Each row is a point on a tangle of strands that fork and nearly touch. The rows are in no order.
Two points are linked if the straight distance between their rows is under 83.3. Some points are linked to none.
Dabib: [ 12  12 -20  12 -19   2  -2  16  15  -9  19 -14   8 -23 -10   6  16 -16
  -3  -1 -28   6  29  -4  10  -6 -26  33  36 -16  28 -13  -3]
naz: [-22 -22  10  25  16 -23  -2  -6   7  32 -10  13  25 -31 -17   7  16  50
 -11   8  27  -6   4 -17  15 -29  35 -27 -13 -17  18  19  36]
ture: [ -7 -41  17   1   2  12   3 -17   9  12 -19   3 -28   7  -2 -12 -24 -13
  -4 -15  29  -3 -11 -15  -9  13   8 -23 -18  33 -10 -12 -27]
falu: [-20  14  22   6 -26  -2   9 -14 -10 -21  10  11  10  22  -4  19  14 -12
  46  10   1  -7   0  12 -23 -11  13 -11   1 -29   2  12  20]
vuso: [  0  -1  13  27  -5   5 -18  18   9  21   5  -6  -9   1   9 -23 -10  20
 -24 -23 -26  -9  -8 -16   1   6  25   0  12  16  -7  26  18]
Gep: [ -1 -21   0 -40  11 -21  -7  25   1  28  13 -28 -27  -1   5  -5   3  -7
 -20 -24 -44  -1 -13  -7  14  -4 -12  -4   3  40 -20  17  -9]
Kidob: [ -3  -4  -9 -17   0   9   2  -3   6   2   9 -22 -16 -32 -12   2  -2  -5
 -51 -13 -15 -21  -9  -2   4  -2 -11   5 -16  41 -25  14  16]
bib: [-17  18 -22 -30 -16  17   9  -1 -30 -32  -3 -18 -23  35 -16   1  14 -30
  43   3  -1   2  -7  19 -28  10  -6  18 -16  11 -10  13  -9]
rof: [  9 -19  20   8  -9 -33  -1 -10   4 -18  31  15   0  10  11 -25 -13 -25
  27  13 -15   7  13 -27 -10 -15  21 -39  23 -10  16 -11  14]
kizi: [ 31  21 -42  18  21 -13  -4   0 -18 -18   5 -20 -41  13   4 -33  -9 -12
 -28  18 -12  -8  -6  10   2  22 -16   5 -21  33 -17  -5   9]
pagu: [ -1 -20   8  27  17  13 -13  -4  27  19 -15  19  15 -36 -10  -3 -15   6
 -21  -8  30 -27  13 -23  -3 -12   8   5  -9  -8  21  -7  -2]
saza: [-11 -17  -1  24  11  11 -10 -16 -41 -33  14  17  -6  30 -10   3   5 -51
  42  12  43  -3 -15  -4 -17  23  16  -4  -9   3   0  18  -2]
zur: [ 41  23 -18  55   7   0  -7  -5 -28 -27   1   3 -31   7  -4 -19  -5  -3
 -36  12  -5   7 -14  17  11  42 -11  14 -15  20 -16   6  -6]
lodo: [-22   5  -7 -14   7  21 -17  26   1  13  14  -6  36 -25 -22  28  27   2
 -16  -7   3 -27  -7  10  22 -27   6  33   2  -1  14  38  23]
Fom: [ 20  40 -23  13 -14 -34  10  -7  29  -4   3  -6 -18  -6  13  -7  12  19
 -13  15 -56   3  15  26  -2 -17 -33   9  18 -24  -8 -23  30]
kaz: [  8 -26  28   1  -3 -51   3 -15   8  -6  16   8 -12  -1   6  -9 -13  -7
  24   1 -23  13  27 -20  -4 -17  -8 -39  20 -22  11 -14  -8]
fek: [-13 -13   1 -46 -17  11  -6  32  -4  21   7 -18 -15  22   5   7  11 -12
   3 -31 -32  12 -13   3   9  -6 -11  17  10  23  -6  13 -28]
Fara: [ -3  38  -6 -41  -5  14   0  44  11  24   3 -11  38 -11  16  36  23  16
   0   1 -25 -11 -11  31  26 -23   1  17   7 -21  -4   2   0]
Ved: [-13 -33  11   9  16  -9 -10  -3 -26 -21  28 -15 -24   3  -3 -18   8 -30
  -2   9  20 -38 -19 -29 -11  12  19 -24  -9  49 -27  32   5]
guziv: [  4  -6  -6   4  -7   8 -23  25  -1  14  30 -18  10   4  12   4  10   8
 -13  -4 -24   8  -4  -2  18  -8  10  -2  16  18 -11  24  18]
futu: [ -2  41  21   7   1 -28  25 -21   1 -10 -38  19   7  26  12   5  -2  18
  37  -1  -2 -10   6  22 -22  -1 -11 -11 -20 -46 -10 -15   1]
Fitus: [ 18 -22 -30   4   1  49  -3   9   1  -8   2  -6  -3 -18 -12  -8   1 -27
 -25 -11  23  17  17 -20   4  27  -8  40  26  32  21 -29 -36]
Fum: [ 21  -1  17   5  20  11 -12  14  17  49  -5  14  17   4  40  -4 -20  41
 -20   6  12  36  -5 -10  25   3  15 -17   7 -10   3 -22   1]
fisav: [-18  -2  25  -5  15 -16   5 -23   4  19   9   8   8   5  19  -4  -7  21
   9  28  16  -7  -9  -9  -3 -35  33 -61 -16  -3 -25   5  62]
lilol: [ 10   5 -10 -23  48 -14 -11  20   4  28  29  -8  13  21  25  -2  -6 -24
  -4  18 -18 -23 -13  -8   1 -31  10 -22  -5  13 -23  -2  36]
gef: [ 37  -3 -23  19  -4  38   1   1   9   5   1  -8 -16 -24  18 -11 -20  13
 -63  19  14  22 -16  10  15  30   1  -1   0  42 -21 -11  10]
Sefu: [  4 -22  18  -4  -1 -17   4  -6  19  19 -30  -2  15 -38   0  29 -13  37
 -19 -10  12   6  26  -1  19  -3 -22  -6  -1 -28   9 -15 -16]
mef: [ 29  -5 -29  10 -25  30   1  -4   7 -10  11 -22 -20 -20  16 -17  -4   0
 -44   2 -14  17   1   6   6  21  -5  -4  18  44 -20  -7   6]
rud: [-11 -26   4  15 -13  -5 -13  12  -5 -22  38 -12  -3  -5  -7 -19   9 -28
   8  -9 -14 -20   2 -28 -15   1  12   2  22  23   8  27  -1]
magiz: [ -7  29  21  14   2 -27  17 -28 -20 -24 -33  16 -22  44   5   2 -11   8
  49   2   0   5  -2  10 -40  15  -4 -18 -21 -31 -12   2   6]
zep: [ 12  33 -15  13  -8  -6  -2   9   4  -7   7 -11  14 -32 -16  27  11  10
 -39   7 -27 -26   0  25  16  -7 -18  29  -1 -14   6  17  32]
Vipe: [-10  23 -20   0   6 -34   7   8  22   7 -10 -10  -7   3  -9 -27   0  -3
  16  -8 -51 -25  25 -16 -17 -16 -27  33  15 -23  39 -16  -8]
zape: [  3 -11  14  -7  14 -12 -10  16   5  25 -20  -1  14 -37 -10  32  -8  41
 -42 -19 -10  -4   3   6  34   5 -11   6  -6 -16  11  13  -7]
ruzu: [ -7   9   5  -7   8 -14  -4   6  15  19  -9 -13  14 -34  -6  29  -1  31
 -39 -10 -19 -24  -4  15  16 -14 -10   8 -18 -11  -4   7  18]
kiges: [  6 -11 -24  23  33  18 -16  -5 -17 -12   4  23  18 -15 -18   0  -1 -40
  11   6  48  -8   7  -3   6  11 -11  36  -6 -12  29  -8 -25]
dupof: [ 20  22 -12  -9   2 -13  -2  17 -12  -3  -5  -8 -23  41   6 -16   4   6
  14  -4 -42  33   6  13  15  18 -25  23  10   0   0 -14 -35]
busa: [ 10 -12   4  11 -15  -3  22 -35  26  -7 -19  13  -4 -23 -10  -7 -19   7
   6  -1   9  23  37 -15 -14   3 -23  -4  17 -17  29 -47 -27]
vuva: [-19  -7  14 -34  29 -18  -3   0  -5  24   1 -16  -3  -7   6  17  -9   7
 -23  -5   2 -24 -18  -3   9 -18   4 -20 -34  12 -35  18  17]
vab: [  5  12  14  51 -22  11 -14  -4 -13 -20   0  10  -4  31   5  -6   0  11
   3  -5  -1  14 -13   7  -1  29  18   2   4  -8  -8  26  13]
daf: [ -1 -42 -19  27 -27   1   0 -15 -11 -40  34 -12 -12 -25 -14 -17  -1 -39
  10  -5  11  15  23 -28  -9  21   1   0  31  18  22  -7 -30]
rafan: [ 18  24  -3 -19   5  17  12  17  42  31 -38   7  15 -35   0  12 -20  24
 -39  -2   0  -1   4   5  -2   4 -19  38  -8  -8  20 -29  -5]
Fatop: [-29  -7  17 -30 -53  -3   7   6  -1  -5 -13 -19 -14 -27 -12  32  14  42
 -16 -27 -24  14 -15  24  21  -4 -12 -16   3  -4 -15  30  -9]
pud: [ 12   8 -18 -12  25  16   8  -5 -31  -4 -19   5 -10  36   2  10  -8 -25
   7  19  47   5 -24  31  13  15  -8  14 -30  10 -14 -11 -17]
Mim: [ -3 -17 -11  27  29   4 -31  -8 -23 -19  19  18  26 -26 -18  16   8 -36
   2  11  48 -15  -4   6   6  -4   0  13  -1 -17  14  19  -2]
Zupa: [  5 -15   1  50  -4  17 -22   2   1   6   3  16  17 -15  -1  -7   6  31
 -11  11  28  15   3 -11  12   1  33  -8  13  -5  13  13  14]
reru: [  3  -6  -6  -9  53 -14 -18  16  -7  28  21 -12  -5   9  14   1 -12 -18
 -27  12   2 -29 -18 -15  16  -8  13 -16 -21  33 -36  14  25]
Vorut: [ 14 -23 -24  17   4  26   2 -12  -7 -16  -3  -6 -27 -17 -10  -9  -6 -23
 -25  -6  31   3  -4   1  -1  25  -3  18  -7  38  -1 -12 -28]
buve: [ -6  21  -8 -31  -8  28 -10  43  13  20   8 -10  37 -29  -5  32  21  19
 -33   7 -18  -6 -13  23  31 -20   1  32  10  -6  10  10  17]
kiro: [-33 -37  15 -28 -38   0   7 -20   6  -5  21 -12   2 -21 -15  12  14   7
   6   2  13   7  13 -17  -7 -35   4 -32  16  14  -9   9   9]
nifu: [ -6   5 -18  -2 -31  21   4 -11   4 -17  26 -21 -16 -26  -3 -10   8 -12
 -30  -6 -15  -8  -1   0  -3  -5   2   4   1  37 -28  16  26]
Vef: [ 20 -16  14  39   5   1 -17   0  -4   9  -6  16  28 -20   7  13   7  44
 -13  15  28  35  22 -11  20  10  12 -10  17 -30  25  -1  11]
zez: [-21  15  18   8 -23  -6  20 -10  11  -5   9   9  24  10 -11  -1  13 -29
  42  11 -13 -24  10  -5 -22 -33   6 -10  15 -31  35 -11  27]
maso: [  8  59   3 -26   5 -17  13  14  -6  -8 -44   8  26  13   2  19  11  25
  20 -18 -11 -15  -4  35   7  12 -17  16 -18 -41   7   0 -29]
piba: [ -7 -30  25  -3  27 -31 -25  18 -11  24  -2  -1  16 -12  -4  28   6  29
  -9 -17   5   0  -1  -4  24  -2   9  -4  -1 -14  11  29 -12]
leref: [ 19  16  -7  -3  21  26   8 -10   2  12 -14  14  11  22  11  -2 -16 -15
   9  19  41  15  -7  12   3   6  -4  15 -22  -2   1 -38 -23]
fuve: [ 12 -48  27  21   2 -27 -24   3 -17   3  13   2 -12  10   0   1  -3  -1
   8 -11  10  25  12 -22  17  19   1 -23  13   5   0  13 -27]
tup: [-22 -22   4   3 -13  14 -13  20 -12 -16  14  -5  -6   0 -22  -6  13 -28
   8 -34 -10 -14  -6 -16 -10  18  10  32  18  17  16  37 -20]
Papip: [-19  14  16 -17 -24  -7   7 -14 -18 -19   2 -15 -17  -6  -9  24  10  12
 -13 -10 -22  -9 -20  20   1   0  -5  -9 -21  10 -37  41  32]
dud: [ -2  28 -18 -30   2 -29   5  26  21   8  -4 -12   0  10  11  -5  18   1
  30   2 -51  -8  16   6   2 -30 -30  13  20 -26  12 -24 -12]
bipu: [ 18  10   0   8  14  14  -5  12  41  43  -9  11  10  -5  33 -17 -27  22
 -37   2 -10   6  -3  -8   4   3  12   2   5   6  -2 -24  14]
damig: [  3  30 -18  23  -4 -10   0   1  10 -18   8  -9  -9 -19 -19  -3   1  -2
 -32  -6 -39 -35  -2   4  -6  -7 -15  26  -7  -1   1  25  34]
puge: [ -9  -2   8  14 -16   8  16 -23  -2 -14 -12   8 -28  37  11 -28 -16 -15
  21  -8   3   7 -15  -9 -38  16  20 -19  -7  18 -18  -1   1]
lozup: [ 18 -29  20  23   6 -30 -16  10 -13   0  27  -1 -12  25   5 -14  -2 -16
  16 -18 -20  22  13 -29  11  27  -3  -2  33   3  14  -2 -34]
duf: [ 19  39  32  23  20  -4  -3   7   4  28 -13  35  45  12  33  11  -2  23
  11  14  20   6  -3  11  10  -4  12   6  -9 -45  19 -19   8]
tefu: [-12  -4   2  14 -11   4   1 -19  -4   0  28  10  17   0   7  -8  10  14
   6  32  17   7  -1  -4   4 -30  34 -49  11  -6  -7   7  53]
tive: [ 17  -9   1  -5   0  15  -9  16   1  24  15   2 -10  40  26 -27 -12 -13
  10  -1 -12  26  -7 -14   6   7  17 -12  22  22  -7 -17 -15]
Bop: [ -8 -11   6 -10 -17  16  -7   6  -6  17  -8 -11   2 -10   5  18  -8  47
 -33  -3   4  30 -13  17  28  10  15 -10  -7   1 -15  27   9]
ligop: [-13  20 -17  17  -1 -28   8   7  24  -4   3 -17  -9 -12 -25 -25   4  -7
  -1 -15 -47 -42  14 -13 -26 -12 -15  33  10  -5  20   4  23]
Menup: [ -9   5  -2  14 -23  44 -11   3   3  -5  -6  15  33 -26 -19  20  16  -5
   4  -3  34   5   4  18   3   0  -4  44  14 -20  31  15  -1]
mena: [ -8 -16   8 -11  46 -22  -7  16 -30 -11  21 -20 -30  18  -3 -16   6 -37
   5   9  -5 -46 -16 -28 -19  22  13  -2 -14  51 -22  33  13]
zusub: [ 22  10 -16  11   2  46   2   1  27  12 -20   8  -3 -29   7  -6 -28  16
 -57  17  25   0 -25   2   0  23  12  16 -20  22 -13 -15  12]
Dag: [ 19  25  11  36 -37   4  22 -28  13 -20  -9  12 -27  24  12 -24  -9  22
   2  -2  -7  39   1  11 -18  35 -12   6  14  -8 -10 -19  -4]
lipo: [ -8 -19   0  15   4  35 -14   1   9   6 -18  18  38 -46 -27  21  13   7
 -20 -11  39  -1  13   2   6   2  -8  43  20 -13  40   9  -9]
nin: [ -3  10  -6  -9  15   3 -13  25   5  23  31  -7  21  19  19  -1   3  -6
  -1   4 -27 -17 -10  -3   1 -21  20  -3   5   4 -16  17  40]
Kise: [ -4  13 -24 -11  39   3  -7  -1 -24 -16   0  -8   1   2 -21  16   2 -35
  -5   6  17 -33  -9   6  -4   0  -6  22 -38  11 -12  17  11]
Kes: [  2 -35   9  30  26  22 -18  -8   7  12 -26  30  28 -44 -19   4  -5   6
 -17 -15  46  -3  25 -23   0   5   5  19   9 -15  41 -12 -16]
bogi: [  1 -29 -14  27 -16   5  10 -23  12 -26  -1   2  -6 -34 -17 -19 -18 -19
   8  -9  10   7  30 -32 -16  17 -13   1  21  -2  36 -36 -29]
noso: [-21 -50  31 -24   5  11   3  -8   2  32 -21   3  -2   0  -7  -1 -15   2
   3 -13  37   1  -4 -16  -2  -7  16 -25 -23  18  -6  -2 -17]
pumev: [ 22  24 -35  17  33  -6 -14   2 -23 -19  17   2   7  20  -2  10   2 -28
   1  26  11  -5   2   9   3   2  -4  19 -18 -12  -8  -2  12]
vakat: [-24 -35  17 -30 -19  -5  16 -20  18  11  -4  -6  -5  -8  -5  13  -7  11
   3  -9  13   9   4  -5  -9 -23  -2 -39  -3   8 -16  -9  -7]
zade: [-11 -12  -6 -11   1  -4 -13  18 -40 -28  20 -17 -14  16 -23   8  27 -37
  12 -14 -15 -15 -12   3  -4  19  -6  28  -3  22  -6  50  -1]
buvat: [-14  -9  21 -15  17 -16   0  -5   0  19   1  -3  -4  12  22   4 -15  23
   0   4   6  -4 -19  -2   2 -15  16 -43 -26   5 -35  14  22]
gabav: [  1  15  24  17   9 -21  -2  -2  -1  17 -15  22  43 -15   5  28   8  27
   8   2  23 -14   3  15  10 -12   6  -3 -13 -43  22   4   8]
zitu: [  1   3 -46 -16  22 -12  -2   8 -29 -26  14 -29 -37   3 -16 -28   2 -33
 -13  13 -10 -17   6   3   1   7 -20  17 -19  44  -6   6  -5]
dabi: [ 11  27  36  41  26   5 -18   7 -10  18  -6  38  28  30  29  -1  -6  14
  23   5  17   6  -6  -3   0   6  22  -5 -11 -39   7   1  17]
Movog: [-12  43   1 -41 -21  -2  14  33  20  26 -18  -6  33   1  18  30  31  20
  24 -10 -29 -17  -6  24  12 -14 -11  -3  18 -35  -4 -11 -11]
tudol: [  2 -14 -22 -15  35  12  -3  -3 -30 -10   3   2  -6  10 -14  14  -1 -45
   3  11  52 -14 -19  14  11   2  -9  17 -31  16 -13  -2 -17]
reso: [ 22  27  -9   3 -29  -3  12 -19  14 -12  -7   1 -28  17  22  -9  -7  25
 -13   3 -29  41  -4  27  -5  19 -20   3   4  -4 -18 -12   6]
Dova: [ -3  50   3  -4  -6  -9  20 -17  -9 -20 -46  10  11  13  -6  27   3  21
  22  -1   6 -15 -10  37 -19  10 -12  12 -32 -41 -11   3  -4]
Zavov: [ -3   4  -2 -43  20 -32   6   9 -22 -11 -13  -3  13  13  -4  30  10  -2
  36  -5   7 -16   1  16   7  -1 -13  -4 -14 -24  -7   4 -35]
gen: [ -9   4  -3   3   4   4  -1  -4 -46 -42  12   1  -7  43 -11   6  10 -44
  54   3  13   5  -4   7 -23  25   5  12  -4   0   0  23   1]
mir: [-24  17   2 -28   4  10  14   3  11  10 -18   2   0   8 -13   2  -1 -10
  15 -23  -8 -21  -6   5 -17 -12  -5  25 -21  -1   3   3  -4]
lun: [ 11  45  13 -30   3 -16  25  12  31  24 -55  11  16 -18   9  10 -12  49
 -19 -12  -9  -8  -6  19   4   4 -18  21 -20 -30   9 -31 -19]
nuruk: [-10   9  15  21 -36   1  -5  -9 -19 -30   0   4   3  25  -2  15  14   1
  28  -8  -5  10  -4  20  -9  11   1   4   0 -24 -12  27   6]
petom: [ -8  -8  -5  34   9  17  -3 -26 -26 -31   1  28   2  14 -16  -7  -1 -39
  36  -1  47  10   1   0  -9  27   3  19  -5 -16  20  -7 -27]
gak: [  4  -6 -21 -25 -24  31  12   3  -7 -13  19   0   5  13  -6   1   8 -36
  30  11  11  30  11   0  -3  -7  -7   8  16   0   9 -28 -33]
tiso: [-34   1  -1 -40 -45  12  21  -1  17  -8  13 -18 -12   5   2   6  20 -14
  25  -4 -31   2  -1   7 -12 -28 -14  -6  11  10 -19  -3   6]
niz: [ -5  14 -24   5  33 -19   0   0 -13 -17   8   6   1  24  -6 -16  -7 -30
  30  12   0 -16   9 -11 -20  -5  -2  17 -19 -13  14  -8  -5]
Rubev: [-22 -20  -6   5   5   8 -21  10 -13   5  33  -2  27 -27 -27  16  28   1
  -9   0  18 -21   0  -9  12 -28  19   7  17   6   8  42  26]
zubim: [ 15  52  22 -27  14 -17  16   9  12  14 -47  22  25  15  19   8   3  36
  10 -19   1  -4  -1  18   5  17 -13  25 -22 -34   9 -25 -39]
kiti: [ -9   7 -41 -21  58 -26  -9  18 -11  -4  13 -13  -9  20  -9 -38 -10 -35
  20  22 -13 -42   9 -27 -25 -12  -7  14 -17  14  21  -7   1]
gutan: [-35   1  12 -48 -43   6  11  12  11  -1   0 -27  -8 -16   0  26  23  12
  12 -13 -36  -5  -9  14   5 -26 -12 -18  12   2 -32  10   1]
lebes: [-12   8  -5 -50  33 -21   2  11 -23 -11  14 -20 -10  30   1  16  13 -31
  40  16 -21 -24  -5  -8 -26  -8  -3 -10  -8  14 -23  20  16]
bivig: [ 21  40  -9  -4 -17 -23  14  -9  28   8  -4   1  -2   5  34   8   0  44
 -14  19 -43  25  -2  34   8  -1 -29  -3  17 -28 -15 -26   8]
bamut: [ 17   5  -7  -6   0  17   3   4  47  34 -25  -3  -3 -27  13  -7 -24  26
 -49  -9 -26   8   4  -9  -1   2 -12  13  16  11   8 -28   9]
vageg: [ 19  20   6  39   0  12 -16  15  11   7  -6   6 -11  -6   7 -17 -16  30
 -46 -20 -27  -5 -22  -2   5  28  22  11  -2  11  -1  17  13]
zefe: [ -2  36 -28  -5 -29 -17  26 -25  31 -10 -21 -13 -25 -14  -6 -12  -1  20
 -24  12 -34 -10   6  29 -20 -15 -37   7  -5  -6 -14 -27  26]
Kir: [ 12 -18   2  -8 -17  35  -3  -2  -7   7  -6  -7  -3  -3   9  19  -7  21
 -29  -3  21  40 -15  16  28  28   3   2   0  13  -7   7 -18]
dumab: [ 30  21  -5  54   8  -4 -18   0  -6 -17   3   1 -31 -12  -8 -18 -13  14
 -48  -5 -29 -12 -19   8   9  35   2  -4 -17  14 -18  27  20]
nud: [ -7 -32   1  21   8   9 -22  11  -8   5  22   7  24 -15 -11  -1  13   4
  -1   2  25   8  11 -22  15 -16  27 -14  18   1  22  21   7]
rigo: [ -4 -13 -18 -11  47 -34   2  10  -7 -15  29 -20 -21   7  -1 -43  -3 -38
   7  12 -22 -49  -1 -43 -26   1   9   2  -5  39  -4   7   5]
vosa: [ 18 -36 -18  23 -19  23  -6 -10  -8 -20  36   1   5 -28  -5   1   5 -28
  -8  13  17  23  29 -22   9   7   9  -9  40  10  17 -15  -7]
ligi: [  6  15  18  37 -30  23   5 -13   2 -18  -6  20  -5  32   4 -24  -6   4
  19 -14   8  30   5   0 -19  31   6  18  14 -10   8 -10 -13]
Sibe: [-27  -9  20 -24 -15 -20  18  -4  10  -1   2   5  32 -15 -17  18  18 -17
  35   4   9 -30  14  -5  -6 -44   1 -15   6 -26  25 -14   0]
kol: [ 16 -12  27  10   3 -19  14 -25  21   4 -36  13   2 -20  -2   9 -21  30
  -8  -7  24  23  30 -10  -3  10 -29  -4  -1 -31  13 -44 -29]
lod: [  5 -32   2  28 -11  37 -10 -11 -15  -8  -7  11 -14   0  -8   5  -4  -6
 -19  -3  50  24 -15   7   8  34   8  10   5  18   2   8 -23]
Bagof: [ 12  24 -17  42 -37   1  10 -14  20 -23  22  -1  -8   6  15 -23   4   1
   0   9 -28   1   8   7 -23   2   1  -6  28  -3  -4 -13  37]
tigo: [-11   5  28  23   2  -2   6 -20 -17 -18 -19  16 -25  37   4  -7 -15 -12
  42  -4  11  -5 -16  -7 -39  28  20 -25 -26   3 -18  14  13]
Kez: [ 10   4 -32 -18  23 -18  -9  25 -43 -22  26 -29 -26  20 -15  -8  17 -40
   5   7 -26  -9  -4   5   8  15 -19  21  -8  30  -8  23  -2]
Suko: [  4  20  -6  26  17   1   4 -13  -2 -10   2  19   5  20   0 -27 -18 -33
  31  17   9 -21   6 -15 -32   1  21  -4 -14 -12  11 -14  12]
Doz: [  4  13 -13  25  -2  16  11  -9  12  -6 -28   3 -32   5  -6 -45 -24   1
 -19 -14  -2 -13 -11  -4 -24  25   4  17 -17  26  -2 -11 -13]
zibil: [ 19 -32  -8  -1 -14  31  -6   3 -14  -8  32   1  10   7   6   5   5 -30
   9  10  26  43   9  -7  16   2   6  -6  32  11   6 -17 -21]
Nisud: [ 18 -16  16   4   6 -48   0   7  -1  -1  19  -5 -12  12   6  -4   1  -1
  23 -17 -32  26  35 -24  10   4 -26  -8  31 -19  20 -17 -33]
Sazun: [ -5 -12  -3 -34   4 -16   0   7 -17  -4  17 -32 -34 -10 -15   0   3 -19
 -32 -17 -33 -20 -14  -5  13   5 -17  -1 -15  49 -24  35   6]
Niri: [ -2  41   3 -33   5 -31   7  32   2  18  -4  -1  25  19  26  25  27   4
  40  -5 -47 -14   6  18  10 -24 -11 -12  21 -39  -1 -12 -10]
Kene: [ 13  -5 -10  22  18  23  -4  -8  19   8 -14   7   8 -33  -7  -2 -21  -4
 -41  10  43 -17  -1  -9   5   3   4   6 -25  11  -6 -17   4]
mifu: [ -7 -12  -5  17  34   3 -20 -13 -16 -26  36  10  18 -13 -10   0  -1 -38
   6  25  39 -34  -1 -16  -5 -17  18 -12 -12   6  -2  13  24]
sulep: [ 16  -9 -19 -13   0  26   9   5  20   9 -11  -2  -5  -2  -4 -19 -11  -8
 -10  -5   5  22  20 -11   3  11 -17  28  15  15  21 -37 -35]
Meri: [ -3 -21  14  30 -16  -5  -3  -4   8 -19  23  13   4   0  -2 -33 -11 -23
  23  -4  -7 -12  11 -37 -20   0  29 -13  27  -1  26  -8  -6]
Samiz: [ -5  17 -10 -35  -6  -4  14   5 -30 -20 -18 -19 -29  26 -17  -1   2  -7
  10 -10 -23   3 -12  27  -3  12 -23  16 -23  13 -12  14 -21]
zumu: [ -2  16 -34 -31   9  11   9   4  -3  11 -19 -14 -40  49  19 -46 -15 -11
   3   3 -21   6 -13  15 -25   2  -3   2 -11  38 -15 -21  -1]
mafo: [ -8 -23   8  10 -13  14  13 -23  15  -7   3   3 -24   6  11 -44 -20 -15
  11  -2   5   0  -3 -20 -29   8  22 -30   2  34 -14 -23 -11]
Segi: [ 14  11 -10 -43 -11  24  16   7  18  18 -18  -4  -9   8  17   5  -7  10
  -3   0   1  32   5  17   6   1 -20  16   6   4  -5 -36 -40]
lag: [-23  11  -8 -43 -17  28  20  -6  30  15  -5 -10  -8   9   9 -11  -3  -6
   5  -5 -11  -6 -10   7 -16 -29   0   2  -7  20 -20 -11   9]
buza: [-17 -25  14  30  25  -5 -15 -22 -22 -30  23   6 -11 -16 -10 -15   6 -27
   1  28  46 -31 -14 -29  -6   2  27 -38 -11  25 -25  18  19]
mapo: [ -5  21 -16 -41  -5  21  22  -3  -5  -1 -44  -8 -33  35  -9 -27 -15   5
   0  -7 -10   8 -19  31 -15  14 -14  14 -31  24 -10  -6 -24]
Kip: [ -9 -25  20 -12  -7 -10   2   8  24  34  -2  -1  25 -20   1   7  -1  18
   0  -6 -10   0  23 -21   5 -39  15 -24  30 -10  30 -12  10]
vud: [  7  -5  24   3  -3  -4   8 -29   1   9  -9  22  14   8  21  13 -15  18
  18  20  35  31   0   6   6 -16  15 -47 -11 -28  -6 -24   5]
Rogis: [ 13 -10 -10 -54   0  21   4  25   6  35 -16 -13  -8  15   8   6  -3  -1
  -8 -12 -11  21 -16   9  25   1 -15  16   3  25  -8 -20 -41]
Kep: [ 15  13  17 -17 -23   3  17 -15  22  20  -4  14  23   8  44  12  -7  33
   8  21   3  44   2  20  17 -17   3 -44  18 -28  -8 -40   2]
velu: [  1  26  18  35  19  -2  -6   3   3   9 -10  27  20  25  14  -5  -9  -6
  27   6  -7 -24  -2  -9 -19  -5  26  -3 -14 -30  12   4  29]
Nevo: [-26 -50   0 -22  -5 -25   1  -7 -18   7  11  -5  18 -24 -20  29  29  46
   7   5  31  29  11  -5  31 -27  18 -43   7  -6  -2  28  -2]
lavus: [ -1  -3  17   7 -11  -6   9 -26  -5   1  -4  22  33 -10   3  10   5  21
  21  28  40  15   1   5   8 -34  31 -54  -9 -29  10 -11  33]
Gonun: [-11  -1  -6 -18 -28   3  15 -16  -7 -25  11  -3 -11  21  -4   4   6 -22
  49   1   0  27  16   5  -9   2 -19   2  13 -17  12 -21 -33]
rugif: [ -5  30 -15 -13 -36  14  32 -25  47  -1 -33   4 -20 -10   1 -18 -14  17
 -23   5 -14   1  -3  19 -29  -7 -20  10 -11  -4 -11 -31  13]
Ran: [-42 -33  10 -20 -33   0   7  -7 -16  -6  21  -8   8 -20 -25  21  39  26
  17   7  28  15   3  -8  10 -35  19 -27  13   1  -4  45  15]
semip: [  8  -4  28  31  -2 -23  -6  -8  -3   4  -7  19  32 -12  -1  22  11  24
  15   4  15  12  23   1  13 -15   2 -11  17 -44  29  -6   0]
kita: [  4 -32  17  21  20 -16 -26   6 -17   4  -3   5  -8  -2 -12   9  -3  -2
  -9 -18   6  -2  -9 -10  21  23  -2   6  -9   1  -1  28 -19]
tevog: [-22 -12  11 -13   6 -12  -8  11   6  12   1   6  22  -7 -14  14  10 -16
  22 -16  -6 -24   6  -9  -4 -21  -7  13   1 -17  16   7 -13]
misir: [ 23   0  27   1   3 -11   2   7  16  39  -9  15  25   1  40  10  -6  48
   0   8  -1  41  13   1  22  -7  12 -32  21 -31  11 -25  -4]
bimi: [-15 -34   8 -14 -41   2  -7   5  -9   1   3 -27 -16 -22  -8  16  10  47
 -25 -19 -15  37   3   6  24   4   1 -20  14  14 -17  37   1]

Follow the links from the first point to the second, and from the first to the third. Name the last point that the two ways share.
gak / lozup / Rubev: zape
saza / Zupa / pud: niz
leref / saza / dabi: niz
busa / zitu / dud: zape

Name the points in between on the shortest way along the links from the first point to the second, in order.
reso / tiso: Dag > ligi > vab > nuruk > falu > zez > Sibe > tevog > mir > lag
misir / vuva: Kep > vud > lavus > tefu > fisav > buvat
mef / lag: nifu > Kidob > Sazun > Gep > fek > Rogis > Segi > sulep > Fitus > Vorut > lod > Kir > Bop > bimi > Fatop > gutan > tiso
semip / rigo: gabav > duf > dabi > velu > Suko > niz > kiti
